A landscape with many valleys, sampled at points; each row gives a point and its height.
A ball rolls from a point to the lowest of its 2 nearest points, and stops where none of them is lower. Distance is the straight distance between rows; heights are no part of it.
Q_637 height 156: [104 134 106 218 114 135 101 117 132 118 132 136 133 145 106 144 123 168
 131 179 173 104 128 123 104 195 170]
Q_721 height 371: [104 132 137  82 138 146 107 165 110 132 112 141 135  90 154  90  87 106
 146  93  98 150 122 136  76  66 123]
Q_504 height 264: [138 149 179 141 132 127 127 112 135 154 150 142  99 135  88 106  90 106
 137 106 124 102  97 146 135 140 107]
Q_688 height 167: [103 118  76 218 146 105 165 108 127 142 125  95 117 116  79 127 142 110
 141 135 151  92 135 139 113 197 155]
Q_578 height 315: [108 129 155 128 150  93 163 130  90 110 166 146 128 126 111  98 156 102
 160 153 154 162  83 123 148 136 131]
Q_397 height 185: [113 119 165 119 165 134 157 160  67 115 155 107 140 128 179 139 136  78
 138  81 130 144 116 115 116 107 104]
Q_88 height 475: [163 146 120  94 105  85  62  99 169 126 113 181 110 125  91 155 124 166
 122 188 144 135  97 138 150 130 102]
Q_548 height 429: [118  89 126 143 128  95 193 115  79  98 158 125 149  87 155 138 160  90
 135 106 170 157 113  92 131 160 142]
Q_994 height 216: [145 134 149 188 116 142 114 109 150 139 138 146 110 119  95 144 115 136
 125 115 160  79 131 128 139 168 143]
Q_677 height 312: [147 153 195  84 106 135 111  99 156 163 141 157  98 148 116 134  66 109
 124 110  93  81  97 157 125 133  93]
Q_455 height 197: [105 155 177  88 115 126 161 120 117 134 175 158 114 161 132  80  94 103
 138 126 116 136  85 133 136  95 110]
Q_693 height 125: [122  87 120 127  76 136 139 130 115  89 124 149 176 144 175 135 187 171
 104 162 179 174 154  70 163 160 152]
Q_586 height 314: [146 156  88 147 205 107 146 123 152 170  95  69 119 133  80 108  97  78
 134  74 135 120 111 128 126 182 120]
Q_782 height 490: [109 134 134   4  50 142 111  96 153 155 138 181 135 166 149 166  58 109
 120 152  60 107 135 170  94 102  78]
Q_867 height 536: [125 143  96 161 112  99  76 110 166 111 101 165 140 132  72 157 119 190
 127 216 168 148 116 120 131 166 140]
Q_181 height 351: [116 174 171 153 119 161  84  98 151 118 148 176 123 192 123 137  83 169
 108 158 151 121 108 118 152 150 107]
Q_136 height 401: [116 163 163 125 131 157  80 114 165 130 124 148 118 207 143 164  89 169
 101 139 114 129 121 129 143 108  95]
Q_796 height 337: [133 130 159  83 124 145 106 125 108 124 135 165 140  67 134  91  76 139
 138 109 142 155 116 132 100  78 149]
Q_476 height 445: [122  84 116 183 115  99 194 104 106  93 176 106 160 104 152 168 186 103
 131 148 159 132 117  93 132 189 135]
Q_945 height 585: [108 142 140  64 101 146  73 161 148 144  97 158 127 119 143 132  99 123
 140 127  71 104 125 157 101  75  92]
Q_627 height 295: [166 152  87 106 206 150 146 167 157 152  95  61 130 120 135 140 137 116
 121 125  38 135 172 191 141  92 133]
Q_515 height 263: [130 142 163  55 116 109 127 104 121 139 170 170 131 110 104  62  81 122
 137 154 117 151  68 144 129  81 120]
Q_692 height 234: [121 129 160 162 125 151 125 110 115 111 165 175 135 115 123 115 121 145
 140 149 181 137 105 117 136 149 160]
Q_492 height 269: [136 152 129 101 179 128 133 157 127 148 114  78 111 150 122 134 141 122
 134 125  58 121 141 167 139  72 109]
Q_878 height 353: [141  83  96 130 127 145 167 140 128 139 108  65 126 109 190 128 162  99
 105  46 107 100 188 123 107 121 142]
Q_187 height 338: [124 114 118  97 130  76 136 123 125 148 138 164 137  78  73  69 137 110
 158 165 142 169  86 130 148 104 134]
Q_41 height 505: [134 170 128 132 111 111  85  92 156 122 132 186 111 136  79 142  95 173
 129 207 156 126  80 147 136 162 113]
Q_385 height 380: [143 133 167 155 177 186 132 145  89 113 161  77 155 215 181 197 159 152
 109 149 103 147 142 122 145 114  94]
Q_256 height 279: [115 149 148 133 130 117 132 105 130 124 162 170 112 121  96  87 110 140
 150 166 158 144  77 136 141 124 134]
Q_772 height 317: [114 124 142 135 113 175  85 152 117 113 102 147 167 170 178 155 151 172
  90 125 143 152 175  96 144 114 122]
Q_454 height 171: [151 161 134 173 146 130  98 109 168 135 117 128  89 112  92 157  87 117
 124 118 139  66 109 156 121 187 143]
Q_368 height 372: [114 139 154 115 137 173  71 145 145 130 100 150 136 163 169 170 110 169
 106 119 118 131 157 123 131  91 120]
Q_191 height 214: [114 117 153 120 179 144 156 170  86 149 132  79 140 129 153 119 139  70
 146  74  87 130 143 131 104 101  86]
Q_207 height 141: [112 139 178 122 150 140 142 140  97 120 165 135 113 146 148 109 105 107
 140 106 139 147  99 125 115  89 118]
Q_281 height 394: [135 149 129  63  99  86  93 153 146 148 122 155 114 134  96 106 140 125
 134 160  91 113 114 153 158  83  87]
Q_512 height 437: [165 151 114  57 100  78  59 127 173 142 110 162 113 160 106 159 138 157
 114 181  94 112 116 150 162 105  71]
Q_231 height 339: [110 138 153 178 155 120 150 127  92  89 169 121 125 157 123 136 162 117
 152 161 161 139 101 119 133 154 126]
Q_764 height 413: [109 100  95 169 155  94 200 101  90 129 145 108 141 103 106 126 153  84
 153 110 169 157 117 104 116 182 131]
Q_683 height 478: [140  70 104 171  71 122 171  95 158 135 136 114 112 116 138 114 187 148
 116 122 155 104 148 101 135 169 158]
Q_148 height 393: [119 116 104 103 152 115 122 159 106 117  96 109 118  99 145 118 105 126
 139  91 115 161 135 124  96  65 147]
Q_597 height 392: [140 145 192  32  73 155 120  83 158 164 138 184 120 167 139 156  59 122
 114 132  87  88 120 156 116 122  72]
Q_33 height 611: [ 87 157 124  86 112 181  94 175 126 121 104 149 148 153 160 135 151 140
 137 144  75 119 139 150 115  64  97]
Q_463 height 241: [118 137 141  99 157 137 126 174 130 159 108  92 131 134 123 102 122  77
 145  88  64 113 144 150 118  94  91]
Q_673 height 286: [122 122 134 109 111 143  92 141 109 113 110 165 139 106 165 134  98 167
 118 113 149 153 147 113 105  73 159]
Q_168 height 636: [ 80 151 120  85 118 186  81 172 107  96 101 170 168 163 189 132 147 157
 117 159 112 167 143 119 124  72 108]
Q_696 height 57: [124 138 108 214 121 165  87 118 138  96 127  99 134 180 131 164 107 178
 114 145 168 117 150 113 120 172 154]
Q_21 height 333: [150 110  80 119 154 123 156 148 138 118  96  59 119 120 163 152 145 150
 109  95  99 139 182 138 129  97 164]
Q_780 height 359: [142 140 153 168 164 146 149 139  87  95 170  80 146 174 143 179 173 137
 132 153 137 143 121 120 150 135 109]
Q_521 height 554: [126 142 153  20  67 148  86 129 156 147 118 176 132 119 144 124  78 109
 130 146  54  96 112 167  86  99  67]
Q_110 height 376: [128 123  90 140 176  85 138 128 112 110 115  95 103 122 111 132 116 133
 135 114 137 175 117 121 112  90 149]
Q_602 height 397: [112 142 134  55  93 138 112 179 114 126 126 172 156  91 117  49 142  88
 157 152  85 127 121 140 131  76  97]
Q_352 height 373: [147  77 124 157 108 129 168 118 115 139 140  96 123 109 151 133 154 100
 111  62 142 108 159 107 130 144 144]
Q_816 height 492: [162  87  93 164  95 120 160 106 179 138 110  76  89 124 146 130 169 159
  96 103 124  89 170 111 145 163 165]
Q_144 height 222: [128 106 126 121 106 122 127 141 102  94 121 144 136 125 161 140 155 170
 120 133 161 163 154  91 136 111 162]
Q_843 height 530: [152 124  99 147 106 107  86 104 173 113  98 143 115 130 100 166 120 190
 112 159 161 130 145 113 134 147 159]
Q_295 height 255: [155 124 145 149 119 126 114 138 154 151 117 123 110 105 104 142 134 120
 124  83 130  88 153 132 154 133 140]
Q_466 height 306: [136 126 115  65 128  77 110 122 121 159 135 152 135  93  84  55  84 107
 137 139 107 164  73 136 121  94 100]
Q_619 height 399: [126  96  55 166 163  91 202  92 122 142 109  64 120 112 110 116 148 108
 134  86 154 141 123  99 115 185 143]
Q_20 height 178: [111 125 132 178 127 145 136  77 117 124 160 167 134  67 102 101  90 147
 140 153 187 135  99 132 100 158 179]
Q_60 height 366: [122 132 169  70 118 138 139 162  88 130 140 165 159  89 141  46 129  81
 158 125 114 146 119 127 128  99 120]
Q_860 height 293: [130 155 123 163 161 100 137 117 141 154 118 108 101 129  57 113 115  91
 142 110 130 102  97 147 139 158 118]
Q_553 height 365: [141 121  96 166 176  98 163 127  93  97 135  66 109 134 114 156 153 137
 140 135 137 159 128 116 125 129 145]
Q_848 height 327: [117 108 120 118 112 178 130 174 129 144  84 100 142  98 163 123 159  85
 127  64  91  89 191 135 102 107 132]
Q_389 height 352: [155 108  93 165 155 128 168 123 106 109 137  48 118 131 154 168 156 140
 112  99 124 135 158 109 125 132 151]
Q_50 height 509: [151 112  90 173 102 136 122 110 174 112 108  94 111 148 122 162 155 193
 100 135 150 107 168 106 145 165 170]
Q_468 height 316: [171 140  59 101 173 112 150 155 170 135  85  58 118  92 138 144 140 132
 102 106  66 138 181 167 147 106 164]
Q_717 height 461: [121  59  99 180  85 108 200  80 133 118 159 106 128 113 163 134 194 129
 115 143 154 121 111  89 116 186 135]
Q_2 height 238: [124 104 145 120  95 173 112 151  90  99 127 170 186 156 186 140 182 144
  98 136 157 146 169  92 174 146 137]
Q_216 height 385: [141  99  98 152 138 107 165 116 131 143 110  86 113  99 115 110 119 107
 123  55 145 126 146 109 122 152 153]
Q_481 height 294: [148 116 137 110 103 155 106 166 157 157  87 128 126  91 135 138 130 101
 119  75  92  76 189 146 134 122 134]
Q_340 height 364: [136 137 127 109 130  83 124 144 124 148 120 130 119 118  81  98 146 119
 144 135 117 139 115 137 151  95 119]
Q_479 height 340: [114 127 152  88 152 105 158 151  82 125 145 136 149 111 129  66 136  70
 159 106 137 162 101 114 137 120 106]
Q_183 height 120: [126 159  83 201 153 100 124 102 152 143 108 102  92 110  81 145 110 113
 123 136 137  73 124 163 116 202 166]
Q_502 height 219: [100 104  87 214 107 117 162 110 131 119 130 119 133 122  94 136 157 149
 132 190 172 105 135 123  94 194 163]
Q_983 height 290: [115 148 170 168 131 176  98 112 118  93 164 175 150 179 148 123 122 152
 126 157 183 150 117 108 152 162 132]

For each start below, name the point where the ball stops.
Q_148 | Q_693
Q_717 | Q_183
Q_352 | Q_183
Q_41 | Q_207
Q_33 | Q_504
Q_21 | Q_207

Call two points neighbours if one is among the 2 nearest of the other. Go from one point of each pair to the other, from neighbour to neighbour, staying as low as possible. Name the highest point that can't be avoided.
Q_578 and Q_696 | Q_867
Q_696 and Q_183 | Q_502
Q_693 and Q_578 | Q_385
Q_504 and Q_696 | Q_216
Q_207 and Q_20 | Q_148
